A landscape with many valleys, sampled at points; each row gives a point and its height.
From any point a ball rolls to the lowest of the 2 points nearest to it. It stops when none of these is lower. Distance is the straight distance between rows; heights are no part of it.
z480 h=3.8: [143, 104, 179, 112, 132, 132, 115, 112, 132, 133, 177, 104, 98, 126, 148, 163, 138, 142, 172, 143, 126, 113, 151, 161, 117]
z157 h=64.2: [164, 122, 166, 120, 140, 139, 132, 155, 122, 96, 167, 129, 120, 123, 148, 188, 154, 130, 108, 140, 144, 151, 152, 99, 117]
z105 h=62.4: [184, 107, 102, 152, 127, 146, 154, 126, 90, 105, 89, 108, 108, 110, 101, 186, 133, 141, 121, 136, 118, 119, 142, 95, 123]
z460 h=54.0: [118, 148, 108, 125, 158, 138, 77, 111, 145, 151, 85, 152, 198, 158, 92, 121, 122, 119, 121, 124, 111, 145, 152, 138, 154]
z130 h=35.9: [112, 162, 120, 100, 91, 136, 131, 130, 129, 112, 147, 125, 98, 114, 163, 106, 140, 139, 94, 105, 125, 148, 160, 123, 108]
z373 h=60.0: [162, 127, 158, 153, 120, 137, 123, 83, 140, 143, 77, 103, 131, 125, 150, 149, 167, 120, 136, 148, 158, 155, 139, 103, 126]
z441 h=32.2: [161, 137, 116, 136, 70, 116, 126, 134, 87, 118, 71, 141, 121, 108, 106, 171, 133, 167, 125, 129, 179, 119, 182, 94, 137]
z292 h=50.9: [100, 149, 138, 133, 92, 113, 128, 120, 129, 147, 140, 140, 94, 115, 112, 102, 118, 114, 147, 127, 160, 92, 146, 181, 161]
z341 h=56.3: [142, 103, 146, 142, 104, 106, 129, 116, 137, 127, 108, 99, 125, 132, 130, 180, 144, 132, 115, 127, 174, 158, 141, 79, 131]
z357 h=56.8: [139, 107, 151, 112, 158, 140, 140, 145, 134, 141, 149, 159, 112, 154, 126, 76, 152, 121, 162, 133, 112, 143, 92, 146, 153]
z703 h=60.7: [155, 104, 98, 155, 147, 139, 164, 112, 107, 130, 79, 100, 118, 121, 136, 169, 115, 147, 133, 148, 88, 138, 128, 105, 116]
z344 h=46.5: [100, 129, 62, 151, 134, 119, 121, 107, 131, 133, 115, 155, 161, 129, 79, 96, 130, 116, 109, 151, 135, 96, 102, 123, 165]
z737 h=45.9: [154, 147, 109, 108, 124, 166, 67, 157, 118, 152, 90, 139, 160, 167, 118, 101, 106, 108, 129, 73, 134, 135, 163, 110, 140]
z983 h=23.3: [159, 93, 121, 114, 142, 143, 109, 148, 123, 121, 171, 134, 110, 90, 115, 218, 129, 157, 150, 137, 168, 121, 150, 141, 142]
z743 h=40.1: [123, 169, 134, 90, 81, 125, 107, 103, 119, 95, 176, 85, 103, 121, 144, 122, 117, 129, 109, 124, 100, 122, 144, 122, 99]
z533 h=54.1: [144, 150, 138, 129, 139, 95, 170, 131, 107, 135, 131, 132, 87, 159, 114, 113, 76, 105, 123, 157, 134, 112, 125, 165, 158]
z674 h=48.2: [134, 134, 149, 87, 137, 107, 134, 137, 106, 104, 135, 124, 134, 175, 135, 104, 150, 132, 110, 158, 133, 137, 96, 97, 104]
z54 h=51.5: [112, 153, 139, 137, 127, 128, 121, 66, 126, 132, 102, 107, 151, 134, 103, 94, 130, 87, 125, 154, 105, 99, 115, 148, 151]
z363 h=24.3: [137, 165, 141, 143, 110, 156, 129, 170, 113, 146, 138, 156, 129, 121, 169, 79, 144, 108, 126, 110, 155, 121, 151, 144, 153]
z999 h=61.3: [173, 104, 147, 115, 147, 151, 135, 161, 121, 118, 148, 132, 111, 129, 169, 144, 183, 149, 149, 152, 142, 131, 136, 120, 109]
z558 h=21.7: [133, 160, 122, 160, 115, 132, 114, 200, 133, 148, 156, 167, 170, 114, 166, 69, 133, 135, 146, 104, 151, 147, 131, 142, 145]
z127 h=43.9: [137, 142, 129, 133, 119, 167, 83, 141, 135, 158, 103, 135, 162, 149, 128, 87, 135, 99, 136, 90, 132, 159, 120, 106, 154]
z93 h=41.9: [137, 127, 136, 107, 115, 154, 154, 89, 90, 114, 110, 106, 93, 119, 128, 144, 109, 123, 92, 117, 96, 113, 158, 82, 95]
z12 h=45.1: [130, 136, 137, 111, 158, 142, 147, 141, 120, 123, 139, 179, 126, 150, 133, 96, 160, 123, 88, 143, 144, 165, 111, 86, 115]
z358 h=46.7: [148, 123, 94, 78, 130, 126, 117, 134, 102, 121, 124, 128, 94, 124, 106, 108, 133, 152, 176, 152, 146, 103, 108, 165, 98]
z568 h=40.2: [173, 118, 105, 67, 140, 116, 88, 132, 118, 110, 117, 109, 123, 134, 111, 171, 139, 159, 165, 154, 148, 114, 129, 164, 122]
z534 h=54.5: [130, 149, 104, 113, 163, 130, 82, 86, 161, 148, 106, 154, 188, 147, 79, 131, 80, 117, 95, 112, 115, 115, 170, 131, 126]
z222 h=59.2: [119, 109, 71, 142, 151, 136, 148, 109, 128, 130, 85, 114, 135, 101, 120, 148, 105, 147, 138, 134, 80, 121, 111, 140, 108]
z630 h=36.1: [143, 135, 122, 157, 85, 136, 132, 127, 105, 146, 83, 131, 110, 86, 124, 151, 131, 152, 156, 125, 172, 141, 158, 130, 118]
z176 h=30.1: [130, 122, 129, 111, 157, 161, 144, 107, 135, 162, 148, 146, 74, 144, 182, 111, 139, 126, 111, 145, 131, 129, 162, 123, 137]
z618 h=45.5: [86, 120, 57, 153, 121, 97, 130, 111, 156, 121, 126, 135, 154, 111, 117, 116, 152, 141, 108, 149, 143, 106, 108, 131, 134]
z392 h=58.6: [152, 97, 140, 119, 181, 149, 140, 155, 136, 137, 135, 163, 137, 133, 170, 102, 186, 145, 158, 145, 131, 130, 107, 135, 120]
z775 h=30.7: [156, 92, 124, 112, 136, 119, 92, 141, 128, 128, 132, 102, 136, 106, 116, 204, 124, 167, 188, 142, 141, 139, 124, 157, 121]
z516 h=49.3: [89, 111, 144, 120, 139, 128, 125, 87, 122, 130, 138, 113, 143, 125, 115, 98, 140, 110, 153, 156, 99, 76, 95, 153, 117]
z89 h=22.9: [125, 95, 153, 132, 117, 120, 123, 123, 144, 134, 132, 89, 115, 126, 140, 129, 155, 136, 197, 125, 97, 119, 123, 172, 142]
z401 h=37.4: [138, 145, 95, 124, 131, 142, 137, 115, 126, 129, 87, 136, 140, 117, 124, 110, 119, 123, 82, 101, 120, 112, 146, 121, 135]
z830 h=39.3: [113, 141, 142, 116, 114, 146, 152, 66, 119, 137, 96, 121, 114, 101, 116, 147, 98, 140, 104, 110, 93, 160, 172, 100, 98]
z869 h=53.6: [121, 170, 158, 139, 115, 103, 157, 155, 137, 126, 138, 141, 103, 107, 133, 139, 89, 135, 123, 111, 134, 171, 145, 175, 116]
z589 h=14.8: [141, 109, 115, 155, 101, 131, 152, 157, 106, 113, 159, 130, 89, 114, 119, 124, 150, 131, 134, 139, 149, 122, 115, 106, 129]
z547 h=17.8: [178, 121, 120, 122, 120, 133, 101, 121, 119, 111, 124, 119, 134, 94, 99, 211, 131, 145, 125, 138, 183, 114, 154, 120, 137]
z394 h=29.8: [122, 144, 154, 124, 107, 125, 154, 157, 93, 127, 140, 138, 104, 152, 166, 104, 145, 119, 97, 131, 161, 102, 154, 122, 142]
z309 h=37.0: [91, 108, 162, 112, 122, 88, 153, 148, 125, 115, 153, 128, 123, 155, 155, 155, 150, 137, 87, 133, 155, 120, 158, 112, 128]
z996 h=49.4: [109, 143, 104, 102, 95, 117, 126, 126, 101, 126, 129, 140, 97, 123, 107, 91, 127, 136, 145, 135, 152, 87, 129, 153, 134]
z631 h=41.3: [87, 111, 140, 116, 142, 79, 157, 129, 149, 100, 126, 137, 136, 147, 118, 153, 135, 126, 76, 130, 134, 138, 126, 109, 122]
z642 h=25.9: [189, 132, 112, 120, 91, 116, 106, 136, 103, 102, 84, 120, 139, 122, 108, 199, 124, 158, 113, 124, 175, 86, 170, 103, 169]
z119 h=17.7: [126, 133, 133, 128, 84, 128, 140, 121, 145, 88, 186, 122, 75, 108, 100, 140, 138, 114, 109, 110, 126, 170, 141, 99, 127]
z669 h=64.1: [137, 139, 186, 170, 140, 142, 126, 116, 130, 150, 143, 152, 172, 136, 153, 72, 174, 115, 142, 144, 140, 136, 106, 119, 146]
z68 h=38.1: [115, 136, 133, 151, 101, 157, 138, 88, 124, 160, 99, 140, 111, 77, 110, 134, 100, 130, 131, 104, 152, 159, 152, 113, 106]
z16 h=21.6: [133, 123, 151, 106, 142, 143, 139, 104, 140, 153, 129, 111, 84, 131, 178, 141, 136, 128, 141, 138, 136, 106, 167, 167, 125]
z405 h=45.2: [81, 84, 142, 108, 133, 111, 124, 127, 148, 127, 123, 113, 162, 140, 144, 108, 166, 142, 148, 110, 99, 130, 88, 125, 115]
z598 h=44.0: [80, 107, 78, 143, 137, 78, 154, 102, 151, 123, 112, 129, 150, 127, 120, 148, 124, 156, 92, 150, 121, 136, 124, 104, 123]
z432 h=55.5: [159, 150, 102, 132, 166, 107, 166, 131, 129, 128, 99, 147, 124, 157, 92, 117, 72, 98, 106, 139, 106, 131, 108, 153, 169]
z658 h=48.1: [81, 110, 136, 117, 124, 112, 133, 109, 148, 127, 124, 108, 137, 136, 141, 116, 120, 129, 133, 121, 89, 158, 83, 97, 110]
z672 h=19.8: [110, 132, 91, 160, 113, 132, 84, 168, 147, 160, 162, 170, 156, 125, 106, 78, 129, 135, 166, 112, 147, 136, 115, 148, 162]
z577 h=53.0: [101, 151, 137, 136, 139, 136, 115, 96, 142, 147, 106, 130, 165, 135, 120, 107, 140, 110, 128, 138, 94, 144, 135, 159, 162]
z305 h=56.2: [140, 144, 103, 133, 129, 98, 156, 157, 130, 100, 103, 101, 130, 153, 119, 109, 112, 101, 104, 118, 104, 118, 85, 143, 154]
z736 h=47.2: [108, 139, 84, 117, 163, 141, 101, 95, 138, 127, 130, 159, 165, 139, 79, 92, 103, 95, 100, 137, 117, 104, 97, 113, 128]
z271 h=19.0: [134, 136, 119, 177, 80, 136, 143, 147, 141, 103, 176, 124, 107, 90, 148, 123, 170, 135, 124, 127, 125, 164, 140, 98, 127]
z632 h=55.6: [138, 136, 157, 143, 167, 114, 163, 161, 125, 136, 153, 163, 114, 158, 128, 103, 117, 116, 129, 150, 136, 127, 106, 162, 154]
z582 h=43.6: [101, 100, 140, 102, 163, 121, 147, 128, 164, 117, 131, 161, 125, 136, 113, 126, 155, 113, 94, 116, 144, 152, 105, 109, 115]
z451 h=18.2: [101, 114, 79, 171, 122, 124, 82, 148, 150, 172, 161, 141, 155, 155, 113, 107, 80, 123, 163, 125, 126, 129, 122, 124, 155]
z319 h=62.6: [125, 126, 179, 145, 117, 133, 124, 82, 139, 141, 127, 114, 143, 132, 154, 110, 176, 113, 127, 150, 144, 144, 123, 101, 120]
z83 h=15.6: [93, 116, 120, 150, 140, 127, 65, 136, 157, 167, 173, 133, 154, 166, 120, 117, 60, 110, 150, 114, 124, 114, 131, 110, 105]
z154 h=46.6: [147, 118, 151, 98, 140, 140, 127, 110, 90, 93, 126, 92, 121, 134, 118, 188, 109, 128, 111, 133, 89, 126, 137, 98, 102]
z455 h=39.6: [130, 169, 109, 149, 126, 151, 128, 159, 122, 115, 97, 135, 168, 103, 134, 103, 125, 112, 95, 93, 119, 148, 100, 114, 105]
z488 h=37.1: [115, 85, 191, 109, 128, 95, 114, 128, 144, 114, 147, 86, 153, 135, 142, 128, 149, 148, 186, 106, 105, 118, 93, 143, 105]
z13 h=52.0: [145, 104, 164, 135, 116, 117, 135, 113, 111, 120, 111, 73, 123, 143, 132, 189, 108, 115, 118, 122, 127, 141, 131, 79, 123]
z849 h=7.3: [162, 121, 121, 147, 87, 123, 119, 152, 107, 109, 180, 96, 101, 119, 127, 125, 138, 147, 176, 145, 127, 118, 107, 132, 132]
z478 h=54.9: [110, 155, 147, 135, 153, 133, 148, 171, 140, 129, 136, 156, 113, 93, 145, 137, 85, 134, 118, 98, 127, 131, 121, 164, 91]
z517 h=41.7: [131, 144, 149, 145, 125, 154, 115, 137, 146, 141, 93, 123, 162, 112, 138, 105, 134, 99, 127, 84, 133, 162, 102, 128, 117]
z182 h=11.6: [108, 139, 138, 139, 165, 142, 79, 153, 152, 147, 153, 147, 176, 139, 136, 106, 82, 115, 136, 104, 125, 109, 88, 130, 97]
z628 h=52.2: [136, 152, 127, 129, 113, 114, 148, 143, 141, 142, 129, 153, 78, 114, 115, 124, 103, 124, 142, 113, 153, 138, 161, 200, 162]
z712 h=40.3: [148, 154, 128, 115, 104, 124, 155, 131, 123, 130, 104, 106, 96, 146, 161, 120, 113, 133, 106, 108, 113, 180, 153, 108, 139]
z238 h=57.8: [99, 105, 102, 145, 166, 146, 143, 137, 150, 131, 120, 123, 130, 102, 156, 145, 119, 142, 135, 119, 91, 107, 100, 143, 100]
z901 h=52.6: [138, 145, 141, 134, 134, 89, 151, 145, 105, 86, 117, 104, 156, 167, 116, 119, 132, 111, 107, 159, 104, 123, 78, 121, 128]
z608 h=56.1: [103, 110, 121, 123, 164, 139, 141, 155, 155, 138, 128, 141, 116, 112, 134, 143, 94, 115, 124, 86, 115, 110, 122, 171, 122]
z604 h=34.5: [134, 141, 100, 108, 158, 158, 134, 108, 123, 142, 118, 125, 116, 146, 161, 102, 117, 116, 95, 127, 113, 98, 136, 124, 133]
z903 h=47.8: [68, 117, 136, 123, 153, 146, 125, 100, 117, 127, 151, 159, 156, 120, 87, 94, 127, 99, 117, 142, 102, 93, 94, 126, 118]
z218 h=44.6: [94, 127, 151, 117, 105, 105, 117, 112, 139, 106, 171, 99, 130, 122, 142, 147, 130, 150, 134, 134, 89, 141, 121, 114, 98]
z733 h=18.3: [116, 106, 102, 144, 101, 98, 137, 151, 120, 109, 157, 96, 109, 124, 119, 138, 134, 144, 170, 146, 97, 98, 116, 169, 147]

For each start below, name the point where the ball stops.
z127 -> z480
z703 -> z547
z319 -> z547
z344 -> z182
z305 -> z182
z363 -> z182
z105 -> z547
z460 -> z182
z628 -> z547
